Each row is a point on a tangle of strands that fork, close into loops and nearly touch. The rows are in no order.
In the rows, 128 means zero.
Points whose rows are less than 232 apart are linked; no others are.
j575: [123  82  99 161 123  79 153  81 125 168 140 174 153 159 133 110 127 127
 150 133 165  88 106 140 145 139 156 145 155 100 125 108 116 137 158 173
  78 181 120 135 110 136  94  69  85 137  89  94 157  98 122 121  75 150
  77  75 118 111 173  79 160 155 127  92  94 106]
j864: [123  82 111  56  85 118 150 156 115 146 116 189  86  82 132 156 138 121
 150 155 142 126 111  74  77 102 113 120 186 143 118  61 118 104 187 130
  53  91 114 122  94  99 110  63 181 148 165 112 153 113 199 146 159  98
  67  79 130 113 155 151 126 152 151  91  58 131]
j382: [113 109 116 118 115 153 135  87 147 143  89 120  73 142 127 116 106 112
 155 118 151 163 124  83  63  97 113 180 166 126 113 182 159  97 117  67
 125 160 112 117 114  95 141 169 162 123 101 167  53 145 128 145 107 135
 113 110 154  75 122 128 116  94 142 124 129 127]
j495: [118 112  95 127 105 154 143  95 108 149 144 148 177 111 124 135 119 101
 128 137 181 105 111 141 119 118  49 194 174  88 159 139  75 167 153 202
 115 161 108  94 135 139 125 137 107 133 122  83 148 104  86 124  87 146
 138 170 105 156 118  92 178 167 115 145 138 160]
j499: [136 117 135  75 163 141 135  74  89  98 131 157 134 123 127 130 131 133
 125 127 127 120 131 119  94 156 112 140 104  80  84 109 108  70 150  99
  84 113 131 103 125  90  98 112  99 121 105  92 165 114 113 141 113 134
 140  81 162 125  93 205 135 142 181 104  90 134]
j733: [144 177 146 169 131 114  74  86 121  69  97 114 151 187 109 126  88 120
 184 144 103 130 145 170  71  98  92 183 132 128 172 149 156 104 115 143
 124 152  93 152 173 115 122 159 122 164  90 136 123 136  82 190  93 132
 121  95 196 132  61  53 120 101 111 155 140  93]
j470: [103  81  82 124  96 152 131 147 187 236 167 172 158 111 125 134 102 106
 145 111 184  98 146 150 196 121 184  79 138  97  92 154 118 145 137 177
 101 152 151  68 154 131 139  92 116 129 153  56 167 108 120 114 160  95
 105 164 103 109 155 177 120 178 111 177  81 150]
j725: [ 82 130 124 128 103 150 147 164 124  81 113 146 131  92 115 151 142  80
 133 156  43 141 176 127  74  75 100 103 159 139 136  93 156 112 125  95
 141 141 116 131 149  96 156 181 181 105 134  92 167 155 123 164 161 124
 133 177  87 169 133 116 104 139 198 119 118 126]
j115: [133  98 187 182 109 128 169 166 176 132  86 107 126 117 161 124 174 117
 151 117  89 130 172 106 137 153 123 135 154 188 171  87 153 104  88 102
 154 135 140 191 151 131 126 148 174  94 121 157  77 161 129 173 166 152
  72 128 142 154 141 150 154 166 121 128 129 132]
j288: [155 180 116 112 159 114  94 133 101 139 164 115 151 121  91  91  87 187
  34 121 142  97  66 130 163 147 173 115  84 103 120 166  71 200 118 159
 160  59 113  96 131 164  76  94  94 124 137 160 161 113 159  75 177 102
 184 155 110 136 118  97  82 106 129 121 147 177]
j498: [115 141  63 104 113 179 128 131 129 169 154 103 151 101  77 128 131 152
  75 115 152 140  67 104 139 167 150 101  89  93 121 161  63 184 134 159
 134  76 104 110 101 158 136  97  79 127 178 151 157  79 173  71 159 120
 165 169 116 143 128 126  99 111 128 110 134 155]
j681: [119 140  92 104 102 162 126 160 159 188 126 192 117 159  88 111 111 130
 141 165 161 142 113 105 149 156 191 106 135  93 133 143  76 125 156 163
  54 125 121  85 129 189 122  65 106 165 173 135 174  87 126 112 121 120
 105 113 110  97 116 107  97 158 180 131 111 131]
j606: [131  87 157 117 153 132 131 167 128 136  99 125  91  97 137 103 159 146
 123 112  30 140 155 141  63  73 123  86 139 152 117  74 191  74 160  28
 117  96 125 117 115  46 150 167 186 103 113 163 132 173 151 160 146  96
 121 102 150 155 131 168 124  72 148 109 143 123]
j532: [133 112 174 141 123 119 131 171 101 112  92 178  98 133 108 147 118 138
 118 118  85 161 189 115  91  77 169 115 125 136 111 100 197  93 105  33
  98 107  89 165 113  58 165 172 162 143 142 179 113 142 116 144 144 115
 126 102 137 133 126 162  93  83 133 170 162 108]
j880: [ 87 176 115 101 117 130  99 128  87  88 117 127 131 125 143 128 163 125
  85 119 105 126 102 159 141 152  86 168 122 142 165 170 105 198 151 153
 178 116 125  92 165 122 137 106 118 156 158  78 191 138 104 109  96 170
 158 149  95 136 193 101 171 164 101  86 128 150]
j442: [161 150 110 163 132 121 125 126  66  86 149 121 136  88 132 151 145 138
 114 115 116  87 132 189 203 125  97 131 113 146 135  97 133 151 105 157
 184 116 154 137 131 153 106 152 125 145 107 103 143 177 131 130 171 125
 158 166 110 164 113  95 142 149  76 192 139 178]
j675: [116 156 152 121  99  93 112 146 136  99 119 145 128 118 129 145 176  68
 135 130 152 105 151 113 141 131 106  93 115 155 139 114 132 108 125 135
 134 174 148 144 116 137 129  80 154 111 160 104  81 112 150 134  98 166
  75 115 107  93 142 113 130 137 157 147 121 143]
j211: [152 106 153 120  80 147 169  52 127 125 112 132 117 162 175 116 164 155
 162 109  75 159 192 124 142 126 139 116 145 119 117  92 108  84  93 137
 101 107 150 141 129 125  97 150 116 126 103 124  91 206 101 132 120  96
 126  79 172 133  90 167 174 146  63 130 104 144]
j153: [106 113 144 167 124 145 113  92 112 128 166 132 157 154 150 117 134  98
 126 118 170 132 128 123 148 151 110 134 133  90 151 138 122 155  96 155
 110 136 115 149 176 157  93 143 120 135  52 119  99 155  86 126  98 117
 104 150 143  89  82 129 162 181 120 165 122 122]
j732: [126 100 122 108 133 158 110  94 133 143 114 136 133 151 100 135  94 111
 138 169 142 121 170 104  61 106 157  83 125 104 112 131 153  52 125 138
  74 132 107 143 112 103 142  88 136  99 188 154 115 143 127 155 128  94
 111 106 178  91  75 140  88 126 183 149  91 131]
j513: [150  93 141 122 148 118 132 147 115 144 145 161 111 133  96 163  81 146
 170 129 183 173 134  59 146 147 172 107 129 105 127 129  94 123 152 165
  63 110 125  76  92 134 115  98 154 163 202 127 154 133 116 123 117 134
  97  97 100 105 142 131 119 171 159 164 118 134]
j386: [106 126 148 123 158 147  98 161 133  58  88 152 128 134 111 139 148 104
 134 144  20 103 169 168  84 135  97  95  94 152 136 114 141  81 165  64
 162 136  95 117 144  99 153 153 125 109 128 118 182 134  97 136 132 136
 135 164 122 170 132 125  95 149 160 107 151 119]
j452: [ 94 118 130 139 143 138 155 133 108  85 146 113 143 146 144 109 172 107
 114 148  76  96  82 124  64 128  80 149 137 141 146 128  97 120 123 129
 127  96 118 132 127 120 125 123  95 113  51 152 123 137 115  84  76 159
 167 154 172 142 109 113 132 130 177  95 154 116]
j323: [ 77  90 135 105 132 150 147  83 136 160 126 156 135  92 156 131 152  64
 122 166 178 112 172 112 167 100 145 182 136  97 138 153 145 124 164 154
 149 205 139 132 153 131 173 163 120  83 101  94 102 182  90  97 123 169
 162 146 102 124 124  93 143 144  95 126 137 160]
j908: [145  75 145 176 158 147 188  98 167 128 113  44 121 150 134 127 123 171
 153 101  85 150 105 158 107 116 101 160 171 139 120 110 165 130 107  74
 161  95 146 194  98 121 100 126 111 126  88 155  38 112 136 160  95 110
 158 129 167 114 132 148 128  91 120 117 158 121]
j616: [102 119 161 152 113 178 191 116 139  71 122 129 174 126 123 158 133  89
 147 134  95 137 163 119  71 103  99 153 152 135 139 124 153  97 119 100
 129 114 136 183 122 121 137 145 172  98 162 114 120 164 121 155  92 133
 121 146 156 176  99 101 116 161 170 163 136 129]
j148: [184 174 180  77 177  81 118 180 133 126 148 108  70 153 148 113 127 147
 128 118 118 135  94  84 114 121 133  92 105 142 104 119 152 135 114 121
 156  84 146 137 151 125  97  89 171 121 167 146 118  97 142 164 150 122
 122 128 109 110  86 137 144 130 178 117 123  67]
j63: [189 199 166 156 184  71  66 144 109  66 119 121 145 156 137 138 124 124
  97 125 121 120 130 157 140 151 109 122  80 150 168 145 109 119 119 139
 170 138 130 116 153 146 147 141 124 133 125 116  96 132  70 167 135 162
  93 105 104 114  87 136 121 126 137 172 185 125]
j544: [122 170  86 149 114 135 116 131 140 158 156 133 120  86 141 118 125 108
  82 130 193  94  96 144 239 156 155 168 118  99 140 148  89 167 134 162
 146 153 153  87 133 178 117 140  86 149 105 110 173 126 129 110 143 143
 172 134  92 130 144  99  99 169  83 149 160 152]
j397: [136  98 151 140 152 128 106 124 146  98  46 126  99 140 125 149 106 184
 134  91  80 148 177 171  96 125 174 113 127 151 112 130 170  98 133  24
 134 103  98 161 120  83 150 138 108 146 144 160 152 115  81 163 140 100
 170 104 158 157 124 196 115  78 113 134 161 100]
j677: [ 93 129 121 126 133 160 111 120 132 179 171 151 104 152 152 119 152 140
 117 131 156 127 145 104 160 166 149 124 132 104  97 140 141 130  91 133
 132 115 158 109 154 123 131 153 132 120 107 145 148 154  89 129 129 121
 147 141 110  72  90 186 161 174 122 127 139 116]
j601: [169 184 194 134 174  90  98 136  98  74 145 126 100 147 128 124 160 140
 107 119 112 115 128 133 199 119 158 131 109 141 148 108  83 116 101 101
 142 146 166 119 166 138 151 141 122 105  98 164  89 131  88 148 142 176
 180 102 105 122 109 122 143 136 160 135 171 144]
j543: [ 90 115  83  85  99 194 141 151 144 124 123 152 124 114  83 120 115 123
 135 178 111 118 142  87 146 119 163 105 121 130 116 116 129 128 138 148
  81 106 128 119 129 194 137 114 101 102 181 139 163 106 143 131 147 114
 157 122  95 136 115 111 106 114 219  84  86 132]
j123: [122 117 106 182 147 118 129  87 155 127 116  97 171 174 137 122 123 178
 180 101  94 151 139 155 151 204 134 162 114 156 144 158 182 130 114 109
 186 128 134 155 122 117 149 172 104 162 128 131 152  90  75 174  89 111
 132 119 130 149 167 180 202  90 119 118 113 115]
j755: [ 66  81  74 114  82 136  76 106 163 219 141 181 149 116 141 123 140  74
 147 153 183 104 131 150 197 126 131 151 124 100 124 143 119 128 163 172
  94 192 152  70 137 108 129 142  92 123 138  90 130 117 111 152 128 116
 120 111 103  98 147 157 156 154 117 103  92 168]
j782: [162 110 117 142 130  70 150 170 160 168 171 153  95  75 145 123 132 112
 126 140 204 131  67 128 175 106 177 112 129 123  79  94 138 132 102 158
 117 146 146 142  97 167 117  93 146 113 120 116 130  87 178  45 174 138
 102 133 132 121 148  83  75 129 126 176 136 117]
j330: [103 103  77 111 108 174 164 164 127 168 149  95 128  64 104 156 152 148
  92 143 120 132  87 109 122 114 113 131 142 116 111 103  64 149 113 147
  95  57 122  93 106 155 137  97 115  96 146 131 149 139 177  68 172 107
 124 171 136 134 121 107  90 135 138 128 130 153]
j667: [113 138  84 153 110 153 121 132 151 200  77  94 122 149 125 116 115 124
 180 165 133  90 144 146 118 103 118 145 126 140 110 135 154  88  64 140
  88 135  97 128 127 125  85 157 123 102 102 161 119  70 155 172 147  86
 109 126 137 126  95 109 141 123 104 125  89  86]
j613: [137  76 139 164 102 137 196 143 157  87  66  86 129  95 146 141 144 135
 158 106  77 158 123 113 109 131 121 152 181 184 160  84 181 102  85  86
 129 106 147 181 105 123 115 145 146 147  89 176  21 119 158 178 126 124
 121 110 172 132 130 149 108 114  79 156 127 109]
j254: [137  83 105 187 115 171 197  77 148 155 113  71 149 138 120 144 114 188
 163  99 139 127 151 139 100 130 121 100 179 133 126 150 139 126  89 108
 157  89 145 184  83 124 103 129 105 154 139 132  88 123 130 152 109  73
 112 136 162 157 115 175 114 119  93 153 101 127]
j89: [142 135 177 114  93 125 130 139 134 128  59  82  71 111 120 107 106 136
 129 125 147 137 108 114  58  93 118 166 135 137  97 167 161 135 108  44
 133 130 100 157 149 135 151 173 146  78  70 164  49 155 134 122  97 156
 165 164 157 109  85 120  83  81 118 127 138  85]
j502: [129  52  94 140 109 148 187 112 107 148 125 165 142  90 142 146 120 174
 131 140 159 109 139 107 116 110 170 166 190 110  92 112 133 121 103 114
  84 123 124 145  84 124 155 167  91 119 104 124 169 145 101  94 137  94
 165 145 167 180 143 152 108 142  96 154 114 125]
j371: [131 137 144 103 134  89 126  73  86  74 134  97 144 115 161 107 127 150
 100 139 108 133 128 132 148 118 112 136 124 126 149 163  99 194 181 185
 157 117 149 109 153 110 144  94 101 152 124  87 176 191  75  87 104 154
 166  91 110 117 165  99 139 131  81  58 136 130]
j978: [153 195 125 153 122 114 105 134 123  92  91  59 166 109 104 108 119 171
  70 122 119 138 110 153 132 174 150 118  65 111 146 182  86 205 123 160
 193  48 104 107 137 167 101 111 127 161 151 157 164 168 123 113 173 136
 158 163 105 124  95 134 107  96  92 110 156 162]
j368: [ 91 106 153  67 154  96  99 156 134 159 145 183 133 113 135 164 103  84
 122  99 198 139  95 126 133 135 114 151 142 117 126 136 102 173 183 147
 109 161 126  81  98  84 146  99 136 119 207  89 162  71 123 131 152 117
 129 131 100 119 172 168 156 136 145  99 104 139]
j460: [145 138 152 150 177  90 141 174 119  72 125  39 145 128 114 142 112 180
  80  90  83 141  87 152 118  87 141 108 107 138 132 131 104 140 148 111
 172  59 149 135  75 136 127  78 140 165 147 172  99 146 181 145 163 118
 120 142 144 122 143 114  88  64 123 110 172 146]
j300: [104 136 129 111 137  90 132 102 119  99  95 155 128 154 150 142 144 111
 204 145  76 120 139 154  70 150 104 176 143 159 177 133 191 116 181  86
 169 180 111 146 129  92 133 148 133 176 153  96 188 117  72 159  79 137
  82  99 158 141 195 100 158 114 137  77 116 108]
j520: [106 135  98 124  99 181 130  44 100 116 148 130 171 117 124 123 153  91
 136 151 138  74 135 171 108 148  61 146 117  91 153 149 117 131 158 163
 149 146  97 138 148  96 139 132  54 102  92  66 146 149  90 109  84 170
 172 149 138 154 108 104 187 175 129 115 104 147]
j708: [121  66 138 161 130 127 125 101 131 148 175 154 182 140 158 143 139  91
 137  97 205 140 141 140 181 170 100 160 146  72 166 144  92 170 112 185
 130 137 152 105 131 142 124 149 120 176  81  72 129 137  75 106  86 136
 122 140  88 111 134 140 204 181 100 142 112 175]
j748: [126 122 157  28 194 160  98 124 120 156 206 183  93 128 148 132 118  71
 116 113 167 142 126  80 136 146 138 107 118 129 108 113  97 133 187 140
 114 156 166  93 139  69 169 111 149 100 194  90 164 110 157 130 141 109
 132 118  93 106 139 192 162 138 163  99 119 128]
j704: [143 143 132 159 174 117 184  99 149 107 122  81 160 151 130 107 154 146
 122 106  85 115 113 133  95 135  96 122 149 137 111 120 139 100 100 137
 164 108 140 162 113 134 129 130 119 107  53 146 102  93 105 131  84 150
 144 118 170 127  88 153 136  92 139 102 162  99]
j943: [ 73 142  35 121  98 125 118 129 149 181 160 175 134  99 105 122 110 109
 139 126 198  85 100 162 236 111 110 167 113  99 115 125 101 118 177 163
 114 187 121  87 117 134 142 139  85 118 129 100 171  60 141 139 129 132
 151 140  63 151 150  91 144 158  93 137 125 168]
j764: [121 126 100 163 113  83 100 137 134 177 155 127 115 134 140  87 140  97
 126 140 147 109 110 134 147 137 129  99  74 165 140 131 159  97 139 146
 116 179 140 153 109 142 125 116 104 128 136 137  70 123 192 121  84 120
  79 117 138  86 144  92 128 106 118 117 124 115]
j418: [121 123 156 131 127 171 136 129 126 102 136 109 141 124 120 135 131 116
 137 126 134 179 128  74  87 102 114 155 114 117 158 140 159 136 155  89
 151 146 119 154 131 114 155 158 176 165 150 128  82 171 121 124 120 158
 129 144 122 107 122 108 122 134 163 158 156 134]
j798: [159 164 187 126 164  67 117 147 124  89 116  77 105 121  99 122 124 180
  83  97  98 158  83 155  96 124 147 108  86 119 127 156  81 189 127 119
 191  57 131 151 142 166  71  60 148 157 157 145 171 172 169 131 158 131
 164 154  97 125 142 120 111  82 136  97 154  91]
j261: [152 197 131 144 142 129 101 138 121  83  84  86 161 160  91 136  92 126
 134 133 109 159 146 176  92 118  93 136 140 145 190 181 131 136 112 161
 182 141 119 148 180 157 140 122 125 174 164 114 127 143  82 152  93 140
  93 113 141 130 101  79 109 117 129 173 166 134]
j59: [161 157 177 112 101 158 118 143 118  56  95  71  97 116 126 143 123 134
  97 162  57 146 167 131 140 121 122 165 122 147 189 137 113 135 120  62
 183 156 155 151 152 103 196 167 127  99 134 153  85 207  95 126 156 159
 165 109 106 176  94 100  99 140 107 145 185 139]
j835: [122 146 100 140 152 109  86  92 139  80 115 140 165 191 164 128 131 140
 165 110 106 168 129 151 100 171  83 146 100 147 170 135 154 127 161  95
 163 149 122 143 136  97 138 144 128 184 102 122 141 100  56 163  31 125
  99  84 160  95 166 178 189 104 119  82 155 131]
j944: [105  96 155 128  84 172 198  58 156 148 123 142 145 140 172 128 115 168
 180 100 139 154 188 126 124 152 112 137 176 132 127 133 147 155 119 110
 139 147 141 170 140 104  96 142 128 146 102 101 117 140 119 177 116 116
 120  97 159 158 137 179 156 160  80 149  96 141]
j627: [ 72  93 164 136  67 165 177  99 150 137 125 129 133 114 178 102 177 107
 153 118 104 157 183  96 128 151  78 147 136 158 141 105 150 137 105 101
 150 121 123 141 168 125 114 173 160 105 102 154  94 143 136 156 116 128
  99 139 114 130 143 161 184 144 118 100 109 133]
j347: [163 138 133 122 125  77 104 192 147 178 121 180  44 107 137 115 114 126
 120 139 186 168  91  81 186 135 222 118 130 121  84 125  95 113 119 113
 101 115 153  95  97 119 143 118 159 124 139 163 111 115 150  87 176 147
 105 106 140 101 152 119  75 125  91 132 135 158]
j416: [111 106 167 104 110 168 156 105 144 150 154 115 109 140 140 109 177 143
 129  99  95 142 146  85 164 143  97 111 141 150 102  70 145 141  84 109
 116  85 187 116 100 119  93 127 165 100 135 174  83  94 141 176 133 124
 113 116 120 138 124 188 149 134 170 120 116 135]
j10: [132 153 121 139 112 145 163 145 137  79  75 138 144  98 103 115 108 131
 121 173  63 136 147 124  62 109 167 150 118 132 127 145 164 109 130  81
 138 183  82 176 130 125 168 158  90 120 113 118 146 153 123  81 128 169
 166 125 168 177 117  89 105  75 131 125 150 115]
j492: [170 152 131 166 145 130 112 155 102  82 133  79 138 143 108 132 130 157
  99  87 129 169 112 133 128 124 125  84 116 144 128 111 109 122  87 117
 121  83 146 129 106 166 136 127 137 142 122 196  75 102 152 103 164 122
 130 157 129 119 116 118  87  98 124 158 205 123]
j475: [131 112 186 122 165 160 157 120 124  97 141 113 158 137 136 138 128 142
 119  85  95 140 133 117 119 169  97  75 128 153 112 108 111 105 133  91
 112  48 150 125 120  80 121 104 150 104 158 142 112  88 144 171 130  99
 113 157 133 133 122 197 125 136 212 141 115 142]
j465: [114 129 150  79 162 136  86 117 125 137 194 159 106 140 153 129 155 109
  86 102 170 165  97  80 131 156  99 127 106 100 119 114  87 144 124 124
 109 145 135  65 154  97 152 139 170 109  90 140 123 113 130 127 124 139
 138 159 117  97 113 170 154 144 189 123 157 136]
j104: [127 138  61 157 116 132 128 128 139 174 122  80 145 148 109  86 122 164
 146 155 134 104  81 155  77 111 126  94 120 119 112 137 148 109 105 138
 103 138 101 141 120 155  91 114  86 127 117 180  84  63 169 122  92 131
  94 114 156 108 138 107 116  96 114  86 110  78]
j129: [142 135 133 122 163  96 110 147 100  80 154 135 132 139 105 129 145 139
 102  91 158 132  72 129 167 166 118 144  84 136 135 104 111 131 128 108
 120 126 151 125  66 138 137 157 112 171  72 168 108  72 161 104 148 145
 161 159 126 116 166  89 117  98 136 141 194 138]
j306: [117 150 144 140 104 126 146 173 148 164  90 141 157 107 120 161  87 153
 132 123 156  88 141 127 143 162 171  86  93 149  89 135 134 164  92  98
 139 152 102 121 177 158 123 129 133 110 169  95 182 109 125 108 180 154
  90 174 141 152 171 154 109 139 107 157  84  81]
j443: [107  51  88 129  91 171 121 111 108 210 136 138 108 108 122 132 114 137
 130 133 155 109 121 143 151  86  74 137 164 106 100 107 108 122 123 157
  91  91 125  83 107 116 109 162 129 128 131 135  76 120 146 151 165  59
  80 133  97 137 142 167 129 145 105 148  78 166]
j682: [139 152  94 177 153 129 105 123  89  98 165 136 172 115 146 137 116 121
 100 106 201  92 119 180 231 193 125 171 100 113 142 116 135 141 142 155
 201 152 132 119 148 134 114 183  95 151  79  82 164 114 124 111 129 150
 153 163  90 155 146  88 175 165  62 155 145 149]
j290: [138 167 110 121 110 105  95 163 112 123 147 115  66 128 123  97 106 113
  76 135 112 121 118  98 175 104 162 135  87 137 135 136 141 149 144 127
 125 152 154  86 129 166 152 145 176  97 102 182  95 163 158  86 150 134
 148 122  69 124 156  90 119  86 141  99 155 144]
j898: [148 123 155 191 173 135 123 131 159 131  68  82 165 151 132 158 122 176
 163 113  79 139 161 197  94 144 126 109 130 163 111 136 213 125 117  63
 189  75 130 181 130  98 118 147 115 166 118 134 136 111  79 177 120  85
 141 159 142 150 121 214 155  74 118 118 130  80]
j437: [101 156 102 130  92 132 143 174 175 188 124 174 137 124 121 148 112 122
 122 123 197 104 148 120 190 115 197  92 129 119 103 158 119 144 112 153
 130 140 137  96 153 192 155 108 143 101 197  70 165  90 114  72 188 132
  97 163  96 150 164 138 119 145 140 148 103 136]
j970: [127 162 121  61 144  97  96 171 118 110 190 148  85 145 114 140 164 102
  82 104 138 150  64 118 146 120 140 146  90 122 141 124  88 138 129 120
  93 147 141 107 121 153 129 126 155 133 104 174 115 131 173  81 122 141
 158 166  98  96 161  90 127 129 163 104 169 117]
j565: [117 150 145 132 149  93  96 150 132 137 138 134 164 198 163 132 130 153
 112  65 103 129 151 159 145 188 143  90  91 143 135 122 134 191 125 174
 139 116 139 128 191 137 100 125 118 159 137 100 170 133 124 117 136  83
 116 119 101  94 189 182 149 161  91  87 113 106]
j235: [109 116 123 124 101 134 127 116 107 139 166 143 115  76 113 126 133 100
 102 179 187 105 120 113 229 146 167 188 129  87 116 133 134 135 178 129
 125 189 161 121 150 165 140 147 113 134  76  95 148 162 129  76 116 190
 189 116 100 113 150  64 116 143 109 130 136 143]
j474: [190 156 143  98 160  68  98 160 152 179 177 108  99 169 161 118 131 133
 145 126 156 131  95 127 146 111 152  60 143 123 105 135 171 143 107 144
 127 136 156 154 108 150  65 113 117 135 138 123 121  68 184 152 145  85
 115 121 107  93 102 165 156 135 140 137  97  88]
j902: [148 163 109 152 134  99 108 165 129 150 119 114 131 152 147 124  78 156
 100  98 128 123 127 152 125 170 161  82 109 144 107 171 122 167  85 174
 118 129  86 119 153 176 115 112 120 142 140 106 138  95  94 108 139 123
  98 142 127 133 154 160 117 147  76 161 138 108]
j175: [150 176 110 159 100 113 150 138 135  85 141 117 120  78 128 113 139 111
  91 130 123  67 152 164 172  74  88 159 133 158 119  99 154 138 126 142
 155 171 111 150 126 174 122 146 137 106 115 116 125 144 153 100 170 157
 112 137 131 176 130  69 112 116  73 151 134 160]
j36: [118  80  95  67 112 123 155 105  90 109 143 153  94  90 143 140 122 142
 149 133  99 112 123 122  82  85 116 143 182 142 102  80 122 120 168 141
  86 103 134  98  92 107 136  81 129 139 171  83 153 154 148 101 134 119
 129  82 152 136 164 124 115 113 122 100  84 144]
j784: [ 96 101  83 143 113 122 125  54 108  97 143 139 189 178 103 125 150 137
 145 139 128 100 125 194 107 148  92 184 108  90 152 172 139 140 157 140
 142 190  59 152 129 103 127 135  65 128  88 102 172 105 100 129  46 163
 115 106 167 156 164  87 183 152 106  72 102 122]
j603: [128 187 136 109 103  86 109 198 162 164 127 139  89  97 135  88 130 104
  95 163 139 137 117  67 192 129 188  82  73 147 139 135  57 138 135 129
 120 125 152  80 126 174 146 107 161 110 177 161 145 139 172  86 194 124
 117 124  86 135 156  88  90 123 104 107 138 164]
j903: [117 203 139  74 159  89  99 159 111  97 139 110 154 135 157 138 182 117
 126 110 109 147 102 142 133 185 105  97  92 133 152 128 120 181 124 146
 161 127 120 124 167 155 121  93 140 191 137 103 183 140 147 127 109 131
 124 141  91 135 164 135 187 142 118  95 137  81]
j952: [120 105 155 133 129 100 199  98 118  78 109  93 146 102 165 125 145 123
 121 130  74 129 167 146  96 111 111 120 167 160 152 147 121 157 149 153
 177 131 161 149 153 109 121 107 136 108 158  72 142 176  83 120 110 156
 122 100 145 141 186 104 134 126  82 125 125 143]
j82: [145 102 148  81 191  99  79 178 117 152 153 146 101 144  89 149  79 129
 122 111 184 146  93  78 150 117 153  87 136 127 120 130  78 118 175 163
  88  91 120 108  55 131 144  75 153 131 188 144 137 109 192 131 138  78
 103  97  81  86  92 109 102 144 168 127 105 130]
j503: [165 183 159 131 139 120 103 131 114 105  89  73  84 105  96 121 126 124
 133 147  87 122  94 115  56 101  92 145 139 122  99 151 141  98  91  99
 131 107  89 133 171 131 104 133 155 107  90 194 107 152 154 156 106 165
 165 151 148 124  39 125 115 110 129 130 134  74]
j919: [ 81  71 100 158  85 189 119 148 105 170 151 141 143  72  99 132 129 105
 109 109 163 115 129 139 158 126  83 126 121 115 109 109 113 165 118 147
 119 101 124 111 128 156 133 148 137 110 103 127 107 126 150 118 175 100
 132 195 105 131 120 127 118 168 132 143 104 151]
j318: [189  95 152  93 179  72  84 174 103 177 168 129  86 140 141 134 103 144
 113 103 188 159 100 129 155 124 168  82 148 105  92 128 139 136 158 150
 113 104 152 121  70 117  86  72 120 144 144  95 125 136 177 151 144  95
 140  93 109  73 125 162 110 117 119 134 112 110]
j841: [119 154 142 166 133 123 162 163 129  68 114 123 129 124 109 103 115 109
 104 184  29  94 123 117  62  80 123 144 143 171 140 112 124 130 145 141
 112 103  90 152 149 153 154 132 135  97  97 168 142 155 126  75  95 136
 126 157 160 142 107  81  73  87 169 102 151 113]
j98: [134  58 115 135 126 131 193  96 127 135 132 157 139  98 164 134 131  99
 162 117  97 125 154 113 114  83 104 114 166 140 137  96 105  99 150 168
 131  98 152 130  95  99 134 130 164 128 175  76 125 189 128 125 141 119
 129 115 142 161 172 127 148 140  99 134  94 191]
j472: [170 174 142 170 153 125  73 111 105  83 104 154 144 169  90 136 121 144
 153 120 124 135 133 150  66 105 115 115  97  93 119 146 146 103 100 118
 120 117  75 142 178 110 111 148 145 110  97 159 156 115 106 126 101 128
 168 155 178 130  60 109 115 112 138 157 126  67]
j68: [ 94 114 106 139 120  95 135  84 147 113  87 143 160 182 122 139 134 136
 184 155 132  90 172 145 102 153 167 162 141 128 133 155 158 107 182 151
  95 210  92 152 128 100 119 101  89 129 135  80 176 110  98 144  80 140
  92  89 145 134 209  90 158 139 144  67  91  84]
j178: [111 145 135 125  87 120 140 142 181 183 133 157 142 114 140 123 165  80
 139 147 196 126 134 125 205 151 133  93 106 162 161  94 132 119  74 153
 114 154 188 115  95 153 157 125 162 123 167 122  97  66 151 136 155 150
  62  97 110 113 137 108 148 124 135 187 149 156]
j462: [135  75 154 111 134 132 122  61 124 159 127 154 139 171 138 135  94 125
 150 152 165 121 182 122 104 151 153 121 137  90 113 132 159  65 135 148
  80 109 130 140 115  68  96 101 118 111 125 111 128 132 104 146  93  81
 128  67 161 109  92 207 151 140 156 136 106 133]
j24: [128 129 106  76 122 164  93 115 127 142 131 132 106 150  89 109 111 103
 153 153 105 149 156  69  84  95 149  82 118 149 135 114 137  87 128 142
 103 138 127 133 104 136 155 100 146 111 183 149  86 124 172 125 139 128
 109 108  92  85  85  81 108  87 226 124 107 128]
j292: [187 155 165 116 185  73  84 150 111 119 150 100  61 165 147 122 134 104
 152 129 112 125 115 104  77  77 109 104 140 148 121 128 146  77  96 124
 104 113 126 143 153  97 102 115 157 119 121 179  87 156 138 156 126 121
 125 131 147  62  75  97 116  97 180 141 134  98]
j979: [130 118  58 142  89 176 121 107 133 192 114 108 102 110 117 113 111 151
 140 178 152 115 120 111 174 101 112 151 178 103  94 140  98 108  95 152
  96 151 105  84 101 144 129 162  77 106 130 162 108 103 139 124 147 103
 102 114 118 152 101 134  95 159  71 145  93 132]
j628: [169 165 179 124 116 153 148 143 145  73 103  98 124 120 103 138 138  99
 104 168  71 163 138 125  60 125 136 150 127 133 157 111 133  92 121  71
 150 178 126 164 143 111 184 196 127 100  85 130  89 188 130 125 152 153
 184 141 185 199  58 119  92  74 109 170 173 108]
j597: [131 142  64 134 101 158 144 108  95 107 115 142 132 102 111 147  88 178
 146 140 110 142 107 137  78 108 148 144 141 105  98 117 138  95 121  88
 103 145  93 131  89 120 130 143  93 152 114 136 133 115 143 101 111 131
 160 111 177 164 112 129  76  95  77 138 125 125]

A fork is a point with three links, a tip a point with one. Leave the first point through the second and follow the links. Name the first fork or tip that comes.
j919; j330 -> j970
j460; j798 -> j178
j292; j148 -> j499
j499; j462 -> j503
j952; j371 -> j544
j943; j755 -> j864

A piece is all that can be reached along the links. How many separate loops has the piece of each point below (a circle has one, a figure eight two, a Y none), and how many tips (points with one link)?
j784 -> loops 0, tips 5
j733 -> loops 0, tips 3
j475 -> loops 1, tips 4
j864 -> loops 0, tips 3
